Each scene shows the same named points in several views. A view is turned or mirrored, shifted and resized as a whole, has a little noise and may leave points out.

Scene 1
View 1
q_184: [-1.65 -1.09 -1.71  0.82  1.56 -1.26  0.19 -0.21  0.44  2.75  3.54 -0.41
  2.41 -1.32 -3.01 -1.65  0.51  3.52 -1.15 -0.60  1.68 -1.18 -0.05 -0.93
  0.26 -3.43  4.40  0.50  1.86]
q_202: [-3.06 -0.31 -1.52  0.10  3.17  0.76 -1.58 -2.32  2.30 -0.51  5.07 -2.81
  3.52 -3.49 -4.93 -1.44 -0.69  3.62 -2.45 -0.50 -0.76 -2.04  2.19 -1.20
  1.56 -2.18  5.23  1.77  1.77]
q_219: [-0.26 -1.25  2.39  1.92  0.33  0.25 -0.90  2.29  1.14 -3.14  1.49 -0.21
  0.91  0.34 -2.34  0.28 -0.42 -2.30 -1.90  1.09  1.42 -1.60  0.86  1.46
 -0.11  0.74  2.55  2.84  1.48]
q_159: [ 1.64 -1.07  3.94  2.79 -0.44  0.11 -0.21  3.85  0.99 -3.95  0.69  0.75
  0.37  2.13 -1.09  0.70 -0.51 -3.98 -1.63  1.95  2.50 -0.93  0.85  2.30
 -1.31  1.57  1.30  3.47  1.65]
q_555: [ 0.72 -0.24 -1.85  1.63  2.24 -1.11  1.13 -1.30  1.47  1.81  4.92 -1.05
  4.04 -0.77 -2.22 -2.03  0.17  4.86 -1.72  0.13  2.96 -0.62  1.62 -2.06
 -1.15 -3.44  3.29  0.89  2.25]
q_305: [-0.55  0.24 -1.22  0.91  3.12  0.42 -0.70 -2.30  2.76 -1.22  5.43 -2.95
  4.39 -2.33 -3.86 -1.68 -0.72  4.03 -2.76  0.26  0.80 -1.13  3.12 -1.83
 -0.10 -1.99  4.01  2.11  2.13]
q_919: [ 1.15 -1.60  0.63  2.29  0.07 -1.68  1.50  2.44 -0.28  1.56  1.88  1.37
  1.07  1.72 -0.72 -0.73  0.58  0.51 -0.63  0.67  3.89 -0.68 -0.45  0.37
 -1.45 -2.11  2.22  0.88  1.88]
q_21: [ 1.53 -0.15  0.70  2.11  1.48 -0.29  0.29  0.27  1.81 -1.79  3.74 -1.09
  3.04  0.06 -2.06 -1.05 -0.52  1.24 -2.23  1.15  2.50 -0.69  2.04 -0.39
 -1.26 -0.91  2.13  2.30  1.94]
q_4: [ 1.05 -0.90 -2.15  2.02  1.82 -1.57  1.69 -0.94  0.67  3.25  4.55 -0.40
  3.55 -0.35 -1.78 -2.25  0.78  5.17 -1.24  0.14  3.71 -0.32  0.81 -2.23
 -1.51 -4.02  2.94  0.16  2.39]
q_328: [ 3.86  0.38  0.08  2.98  1.53 -0.98  1.76  0.03  1.88 -0.85  4.75 -0.98
  4.06  1.27 -0.84 -1.64 -0.21  2.94 -2.08  1.82  4.45  0.22  2.58 -1.52
 -3.00 -1.84  1.01  1.94  2.30]
q_448: [ 1.40  0.74 -1.10  1.67  2.97  0.12  0.02 -2.03  3.18 -1.68  5.99 -2.91
  5.15 -1.30 -3.02 -1.90 -0.91  4.17 -2.98  1.03  2.18 -0.63  3.74 -1.97
 -1.43 -2.14  2.65  2.45  2.32]
q_814: [ 0.06 -1.92  2.63  2.10 -0.59 -0.65  0.18  3.69 -0.16 -0.79  0.67  1.46
 -0.04  1.25 -1.38  0.19  0.25 -2.59 -0.78  0.89  2.59 -1.13 -0.78  1.84
 -0.53  0.02  2.52  1.92  1.40]
View 2
q_919: [-2.67 -0.86  0.33 -1.15  1.38  0.80  2.95 -0.79  0.11  2.62 -0.40 -1.27
 -0.60  1.85 -0.33 -2.58  0.08 -1.22 -0.32 -0.80  3.24 -0.06 -2.08  0.18
 -2.29 -1.97  1.60 -1.58 -0.33]
q_21: [-1.75 -0.77 -0.94 -2.10  0.50 -0.66  1.86  1.13 -0.12 -0.01  1.09 -0.88
  1.51  1.90 -0.86 -0.46  0.79 -0.83 -0.25 -1.31 -0.08  0.14 -0.94  0.63
  0.79 -2.09  0.78 -2.39  1.32]
q_328: [-2.49 -0.17 -0.88 -3.09  1.21 -0.92  2.91  1.62 -0.01  1.00  1.33 -3.07
  0.92  2.04 -0.71  0.49  0.98  0.16 -0.25 -0.29 -1.75  0.46 -1.38  1.18
  0.46 -0.91  0.86 -2.97  0.67]
q_159: [-3.54 -1.61 -2.76 -4.06  1.32  0.43  1.69 -0.96  1.70  0.14 -1.61  0.53
  3.34  0.55 -1.12 -1.65  1.21 -0.77 -0.13 -1.43  4.60 -1.09 -2.99 -1.36
  0.51 -4.29  1.08 -2.55  0.58]
q_184: [-0.23 -0.83  1.98  1.18 -0.20 -0.06  1.99  0.99 -1.36  1.33  1.80 -0.29
 -1.38  2.88 -0.02 -1.99 -0.36 -1.81 -0.58 -1.61  0.32  0.79  0.09  1.55
 -1.45 -0.73  0.85 -0.97  0.77]
q_202: [ 1.10 -1.58  1.36  1.43 -1.69 -0.95  0.38  2.24 -1.97 -1.82  2.61  2.13
  0.22  3.19 -0.33 -1.27 -0.10 -2.38 -0.72 -2.83 -1.18  0.84  1.73  1.67
  1.31 -1.48  0.26 -0.85  2.79]
q_448: [-0.48 -0.72 -0.43 -1.34 -0.57 -1.57  1.29  2.69 -1.23 -1.35  2.60 -0.54
  1.64  2.65 -0.79  0.42  0.83 -1.03 -0.47 -1.64 -2.95  0.80  0.54  1.55
  2.18 -1.32  0.30 -2.37  2.31]
q_4: [-0.96 -0.11  1.72 -0.01  0.62 -0.48  2.94  1.39 -1.54  2.17  2.27 -2.89
 -1.73  3.02 -0.09 -1.02 -0.19 -0.93 -0.50 -0.42 -1.77  1.12 -0.26  2.10
 -1.59  0.09  1.13 -1.65  0.40]
q_814: [-2.87 -1.57 -1.02 -1.83  1.16  0.90  1.87 -1.19  0.90  1.40 -1.20  0.47
  1.19  1.24 -0.54 -2.66  0.34 -1.41 -0.23 -1.61  4.63 -0.66 -2.43 -0.94
 -1.22 -3.38  1.23 -1.62  0.34]
q_305: [ 0.25 -0.98  0.47 -0.01 -0.90 -1.36  1.08  2.59 -1.48 -1.34  2.88  0.35
  0.70  3.01 -0.52 -0.17  0.49 -1.50 -0.62 -2.11 -2.34  0.89  1.16  1.70
  1.65 -1.13  0.42 -1.63  2.37]
q_555: [-0.74 -0.28  1.26 -0.17  0.17 -0.84  2.60  1.82 -1.47  1.14  2.36 -2.01
 -0.91  3.10 -0.25 -0.69  0.09 -0.79 -0.49 -1.09 -2.06  0.95  0.06  1.94
 -0.57 -0.16  0.80 -1.71  0.92]
q_219: [-2.32 -1.80 -1.64 -2.29  0.38  0.23  1.23 -0.49  0.73 -0.40 -0.55  1.42
  2.52  1.29 -0.92 -1.62  0.79 -1.40 -0.12 -2.07  3.42 -0.56 -1.60 -0.71
  0.58 -3.64  0.92 -1.88  1.35]
View 3
q_4: [ 1.54  3.27  0.03  2.63 -0.29 -0.98 -0.54 -0.76 -0.58  1.40  0.10 -0.44
  0.84  0.81  1.52  0.58 -0.37  2.08 -0.23 -2.04  1.02 -1.69 -0.26  0.18
 -0.21 -0.58  0.33  0.13  1.18]
q_159: [-0.59 -2.36  0.16 -0.62 -2.69  0.20 -0.58 -1.31 -2.09 -0.17  1.75 -1.10
  0.72  0.54 -1.53  0.01  1.63 -1.49  0.29  0.73  2.20  1.86  1.18  0.33
 -1.28  1.87 -1.96 -0.35  0.80]
q_21: [ 1.64  0.30  0.11  0.85 -1.03 -0.56  0.58 -1.24 -1.25  0.69  1.13 -1.30
  1.23  0.53 -0.51  1.09  0.60  0.53  0.10 -0.94  1.63  0.21  0.25 -0.01
 -1.64  0.07 -0.13  0.18  0.53]
q_219: [-0.28 -1.79  0.41 -0.54 -1.63  0.03  0.11 -1.42 -1.68  0.47  1.65 -1.10
  0.44 -0.44 -1.34  0.07  0.87 -0.24 -0.09  0.68  2.01  1.00  0.73  0.23
 -1.13  0.25 -1.14 -0.10  0.14]
q_555: [ 1.98  2.50  0.15  2.10 -0.11 -0.95  0.33 -0.90 -0.66  1.33  0.39 -0.81
  0.91  0.56  0.98  1.06 -0.35  2.22 -0.24 -1.79  1.07 -1.39 -0.35  0.04
 -0.73 -1.02  0.66  0.34  0.86]
q_814: [-1.62 -1.49  0.52 -0.36 -2.09  0.10 -1.18 -1.10 -1.93  0.34  1.30 -0.27
 -0.07 -0.39 -0.82 -0.83  0.98 -0.43 -0.10  1.18  1.86  0.68  0.97  0.55
 -0.21  0.86 -1.80 -0.68  0.60]
q_202: [ 1.41  0.55  0.72  0.33  1.23 -0.70  2.04 -1.57 -0.66  1.79  0.86 -1.42
  0.20 -1.85 -0.34  1.01 -0.90  2.92 -1.06 -0.68  1.64 -1.31 -0.71 -0.24
 -1.26 -3.21  1.32  0.69 -0.94]
q_184: [ 0.30  1.89  0.51  1.47  0.06 -0.76 -0.24 -0.91 -0.81  1.60  0.31 -0.27
  0.11 -0.73  0.82 -0.06 -0.63  2.36 -0.59 -0.76  1.39 -1.61 -0.25  0.30
  0.12 -1.47  0.13 -0.09  0.42]
View 4
q_184: [-0.60 -1.04 -1.55  1.73  1.32  0.09 -0.52 -0.70 -0.26  0.35 -1.69  0.71
  3.36 -0.82  2.16 -0.01  1.03 -4.34 -0.38 -0.89 -0.24 -3.27  0.21 -2.64
  2.49  2.75  0.10 -0.61  1.99]
q_202: [ 1.47  0.95 -1.96  1.73  0.60 -1.05  0.89 -0.69 -0.02  1.67 -1.59  2.32
  3.25 -3.92  2.32  1.26  2.90 -3.49 -1.28  0.76  0.27 -1.83 -3.17 -1.29
  3.59  3.62 -2.25  0.38  3.90]
q_159: [ 1.57 -1.45 -1.31 -1.35 -0.12  0.56 -1.01  1.07 -0.59  2.29  3.03  3.16
  0.80  4.15 -3.48 -3.06  0.95 -0.13  1.53 -2.73  4.18  1.74  0.66 -1.56
 -0.71  1.64 -1.02  4.12 -1.57]
q_448: [ 4.27 -1.90 -1.38  1.12 -0.08 -0.59  1.18  1.91 -2.43  1.69 -1.63  1.46
  1.70 -3.06  1.49  1.02  1.70 -4.90  1.66  0.65  2.75 -1.64 -3.04 -0.81
  4.87  1.77 -0.51  0.22  1.63]
q_328: [ 3.58 -3.80 -1.08  0.63  0.09  0.41  0.00  2.77 -2.91  1.37 -0.69  0.88
  0.85  0.19  0.07 -0.65  0.37 -5.10  3.44 -0.79  3.61 -1.81 -0.54 -1.44
  3.92  0.73  1.23  0.48 -0.93]
q_919: [-1.17 -2.28 -1.36  0.52  1.31  1.23 -1.50  0.15 -0.42  0.13  0.47  0.51
  2.44  3.09 -0.41 -2.23  0.02 -3.19  0.89 -2.85  1.11 -2.40  2.53 -3.08
  0.56  1.76  1.05  0.64 -0.97]
q_219: [ 1.25 -0.48 -1.51 -0.64  0.03  0.16 -0.49  0.14 -0.04  2.11  1.84  2.96
  1.60  2.01 -2.01 -2.01  1.66 -0.83  0.37 -1.99  2.72  0.85 -0.43 -1.60
  0.14  2.40 -1.58  3.47  0.23]
q_555: [ 1.67 -2.28 -1.48  1.75  0.79  0.08  0.19  1.07 -1.62  0.55 -2.20  0.25
  2.57 -1.75  2.24  0.62  0.83 -5.58  1.42 -0.28  0.93 -3.57 -0.72 -1.99
  4.10  1.90  0.72 -1.07  1.10]
q_305: [ 2.96 -0.58 -1.62  1.48  0.27 -0.77  0.95  0.67 -1.20  1.76 -1.59  1.81
  2.24 -3.49  1.95  1.16  2.27 -4.37  0.27  0.87  1.45 -1.87 -3.18 -1.03
  4.11  2.72 -1.36  0.30  2.84]
q_4: [ 0.81 -2.68 -1.29  1.59  0.90  0.62 -0.40  0.89 -1.47  0.15 -1.83 -0.04
  2.51 -0.66  1.99  0.02  0.61 -5.52  1.38 -0.98  0.92 -3.89  0.32 -2.42
  3.62  1.82  1.30 -0.98  0.56]
q_21: [ 2.67 -1.82 -1.36  0.21  0.24  0.10 -0.07  1.57 -1.66  1.66 -0.07  1.76
  1.43  0.07 -0.25 -0.68  1.29 -3.28  1.64 -0.84  2.86 -0.87 -1.11 -1.40
  2.63  1.71 -0.50  1.43  0.24]
View 5
q_448: [-0.96 -0.94 -1.66  0.69  3.47 -0.31  0.66  4.36  0.00  1.94 -1.66  0.04
  0.73  3.13 -1.44  0.27  1.46  2.25 -0.27 -0.63  1.47  0.37  3.24  0.48
 -2.25  0.34  0.56  0.44 -1.80]
q_4: [-2.93 -2.67  0.20 -0.43  2.39 -0.55  1.36  3.63 -0.31  2.66  0.78  1.15
  1.54  1.98  0.40 -1.86 -0.58 -0.85 -1.02  1.18  0.40 -1.51  4.39 -1.25
 -1.48  0.17  0.80  2.59 -0.91]
q_21: [-2.00  0.05 -0.41  1.68  1.69  0.28  0.07  3.72 -0.91  1.15 -1.31 -0.20
  0.54  0.87 -0.80 -1.80  1.72 -0.03  0.20 -0.58  0.19  0.74  1.96 -0.13
 -0.98 -0.35 -0.68 -0.99 -1.57]
q_814: [-2.95 -0.11  1.78  2.19 -1.29  0.87  0.07  2.07 -1.88  0.21 -0.43 -0.25
  0.34 -2.05  0.53 -4.46  1.14 -3.10  0.58  0.24 -1.71  1.66 -0.73 -1.60
  0.76 -0.37 -2.43 -2.56 -1.13]
q_919: [-3.96 -1.22  1.81  0.99 -0.45  0.37  0.70  2.48 -1.47  1.00  0.80  0.56
  1.06 -1.23  0.98 -4.36 -0.04 -3.68 -0.17  0.90 -1.39  0.16  1.40 -1.77
  0.31 -0.40 -1.43 -0.28 -0.73]
q_328: [-3.59  0.69 -0.36  1.21  2.84  0.19 -0.78  4.78 -1.10  1.09 -0.50  0.34
  0.15  2.03 -0.74 -2.21  2.19 -1.01 -0.05 -0.72  0.42 -0.47  4.39  0.38
 -1.39 -0.81  0.14  0.52 -1.80]
q_555: [-1.45 -2.26 -0.52  0.04  2.11 -0.42  1.58  3.37  0.00  2.44 -0.39  0.56
  1.59  2.02 -0.24 -0.92 -0.13  0.63 -0.69  0.67  0.83 -0.36  3.06 -0.86
 -1.46  0.40  0.47  1.30 -1.12]
q_305: [ 0.33 -1.92 -1.53  0.48  2.65 -0.34  1.58  3.42  0.25  2.43 -1.77 -0.11
  1.46  2.41 -1.18  0.48  0.42  2.90 -0.44  0.13  1.57  0.76  2.07 -0.35
 -2.09  0.78  0.27  0.24 -1.71]
q_202: [ 1.75 -3.45 -1.37  0.50  1.67 -0.69  2.66  2.10  0.50  2.86 -2.00 -0.25
  2.08  1.84 -0.92  0.79 -0.84  3.78 -0.79  0.84  1.65  1.35  0.30 -1.14
 -1.74  1.59 -0.11 -0.33 -1.32]
q_219: [-1.34  0.40  0.61  2.57 -0.41  0.83  0.09  2.38 -1.40 -0.02 -1.91 -0.86
  0.35 -1.16 -0.47 -3.07  1.80 -0.80  0.63 -0.49 -0.83  2.38 -1.23 -0.81
  0.19 -0.08 -2.29 -3.40 -1.68]

Which points are out of place in each view (at most two, in the order of its rows)? Write none if all are in place.
view 1 -> q_919
view 2 -> q_448
view 3 -> q_814
view 4 -> q_4
view 5 -> q_555
